A landscape with many valleys, sampled at points; each row gives a point and its height.
A ball rolls from a point to the lowest of its 4 nearest points, and stops where none of them is lower. Distance is the straight distance between rows; heights are no part of it.
q_186 h=296: [157 115  98 141 154  83  63 124 110]
q_779 h=171: [ 57 174 107 134  70 143 141 138 186]
q_285 h=343: [111 112 141 160 168 105 163 110 125]
q_64 h=261: [172 137 116 134 153 100 130  96  91]
q_808 h=445: [163 157 119  73 108 133 108 135 132]
q_772 h=425: [176 157 125  83 123 143 120 105  88]
q_628 h=458: [ 87  99 155 165 164 146 153 106 133]
q_960 h=341: [126 149  98  79  97 113  77 156 172]
q_596 h=192: [ 88 128 171 109 125 180 164 130 155]
q_625 h=346: [170 148 124 133 164 111 146  83  78]
q_278 h=348: [ 84 101 146 174 130 140 144 126 126]
q_316 h=537: [130  94  99 172 129  92 108 134 122]
q_107 h=342: [136 130 147 157 208  99 183 128 137]
q_669 h=470: [133 119 148 171 219 132 180 159 168]
q_335 h=189: [102 129 151 105  99 152 155 145 143]
q_359 h=129: [124 107 140 127 103 134 135 135 120]
q_626 h=227: [ 90 142 129 170  63 164 114 173 159]
q_684 h=191: [ 86 129 147 150  86 173 138 158 152]
q_473 h=433: [104 106 158 149 193 134 168  89 137]
q_657 h=406: [143 183 100  62 116 120  77 135 148]
q_872 h=170: [ 73 163 127 140  73 164 140 157 181]
q_111 h=344: [173 139 116 104 130 130  96 106  91]
q_248 h=492: [166 188 107  59 116 143 106 122 129]
q_888 h=241: [101 102 163 131 140 144 154 113 117]
q_874 h=420: [143  96 109 135 107 111  81 138 118]
q_533 h=340: [149 113 115 145 139  94 134 113 107]
q_502 h=501: [158 131 117  89 103 126  92 142 129]
q_676 h=234: [ 89 106 159 144 111 164 148 134 130]
q_617 h=335: [185 158  90 150 181  87 130 117 106]
q_632 h=428: [124 107 118 165 148  94 152 121 123]
q_817 h=284: [161 133 141 101 124 126 132 108  94]
q_157 h=347: [133 164 105  66  95 117 118 134 164]
q_307 h=174: [151 135 130 149 179  86 168 112 114]
q_905 h=305: [164 118 101 143 149  84 103 114 103]
q_252 h=288: [134 131 169 112 160 129 171  79  91]
q_147 h=349: [197 168  86 147 198  97 136 128 100]
q_462 h=289: [108 105 176 121 168 153 162  88 120]
q_911 h=201: [111 121 180  95 131 160 162 118 130]
q_332 h=260: [103 156  88  85  81 114 113 137 180]
q_29 h=302: [126 132 188  77 158 161 172  88 116]
q_782 h=172: [113 116 155 109 114 148 155 132 122]
q_968 h=233: [166 121 108 129 134 105  76 115  99]
q_842 h=182: [ 91 121 180  99 144 188 161 116 150]
q_488 h=55: [124 119 126 111  85 138 127 151 141]
q_614 h=208: [129 148 128  80  96 132 144 139 145]
q_408 h=310: [173 144 109 148 169  88 140 104 101]
q_333 h=547: [115  86  91 188 111 101  98 147 129]
q_475 h=498: [113  96 118 170 117 112 134 129 118]
q_835 h=609: [104 116 124 196 180 110 166 149 147]
q_511 h=274: [159 129 104 161 168  78 147 133 120]
q_301 h=202: [133 114 158 120 131 130 154 111 107]
q_778 h=538: [ 96  98 104 216 100 124 111 148 131]
q_185 h=412: [176 141 125 112 138 134 124  92  77]
q_982 h=397: [171 173 144  73 127 157 152  96  89]
q_694 h=114: [116 120 110 123  75 143 106 169 151]
q_514 h=167: [ 76 146 145 113  98 169 164 147 171]
q_92 h=53: [102 107 184 101 163 198 158  89 155]
q_404 h=456: [138 121 122 102 117 115  32 162 124]
q_286 h=450: [128  92 104 143 121  98  34 154 122]
q_695 h=499: [104 113 148 164 206 118 175 113 147]
q_597 h=519: [ 94 104 128 191 157 116 154 134 133]
q_504 h=128: [139 129 133  93  93 134 131 141 132]
q_175 h=252: [123 114 148 137 159 114 161  95 106]
q_898 h=42: [174 136 103 126 149 110  93  99  89]
q_35 h=224: [ 91 102 173 131 147 174 155 106 138]
q_399 h=179: [ 90 144 118 140  67 155 125 170 172]
q_228 h=374: [151 108 120 131 124 109 118 118 105]
q_556 h=131: [ 67 162 114 110  81 142 152 142 182]
q_275 h=482: [153 143 116  83 117 125  51 150 125]
q_499 h=300: [159 125 111 119 142 109  48 125  95]
q_990 h=190: [103 113 111 162  64 151 102 176 145]
q_883 h=292: [143 155 167  73 128 151 163 110 114]
q_258 h=471: [129  89  89 167 128  87  74 142 129]
q_781 h=444: [128  96 103 132 101 109  46 165 132]
q_239 h=311: [ 97 113 121 198  68 154  97 161 137]
q_363 h=183: [ 96 147  93 110  76 131 123 158 182]
q_686 h=339: [163 120  90 162 162  71 113 130 127]
q_577 h=356: [180 152  86 150 178  90 100 110  96]
q_640 h=476: [170 154 140 104 144 139 147  87  71]
q_57 h=647: [ 91 107 112 217 135 117 138 146 139]
q_903 h=158: [ 95 134 129 126  76 157 136 169 156]
q_711 h=217: [110 146 153  80 107 147 168 133 147]
q_383 h=324: [154 165 133  70 111 142 143 118 121]
q_649 h=215: [147 134 149  93 112 137 148 120 111]
q_197 h=449: [121  95 104 131  84 127  62 170 143]
q_103 h=229: [124 118 171 106 143 144 161 103 108]

Two balls start at each pair of points below. Name the first point that both come to, or write never.
q_258 / q_239 => never
q_533 / q_228 => q_898
q_286 / q_333 => q_874
q_404 / q_781 => q_898
q_990 / q_57 => q_488
q_197 / q_475 => q_488

Call two points neighbours if one is among the 4 nearest of the other. Go from one point of each pair to the other, from neighbour to neighbour, staying as low as possible. Name the highest point that can't be avoided.
q_307 / q_488 => q_285
q_556 / q_92 => q_596
q_488 / q_556 => q_872
q_307 / q_898 => q_408
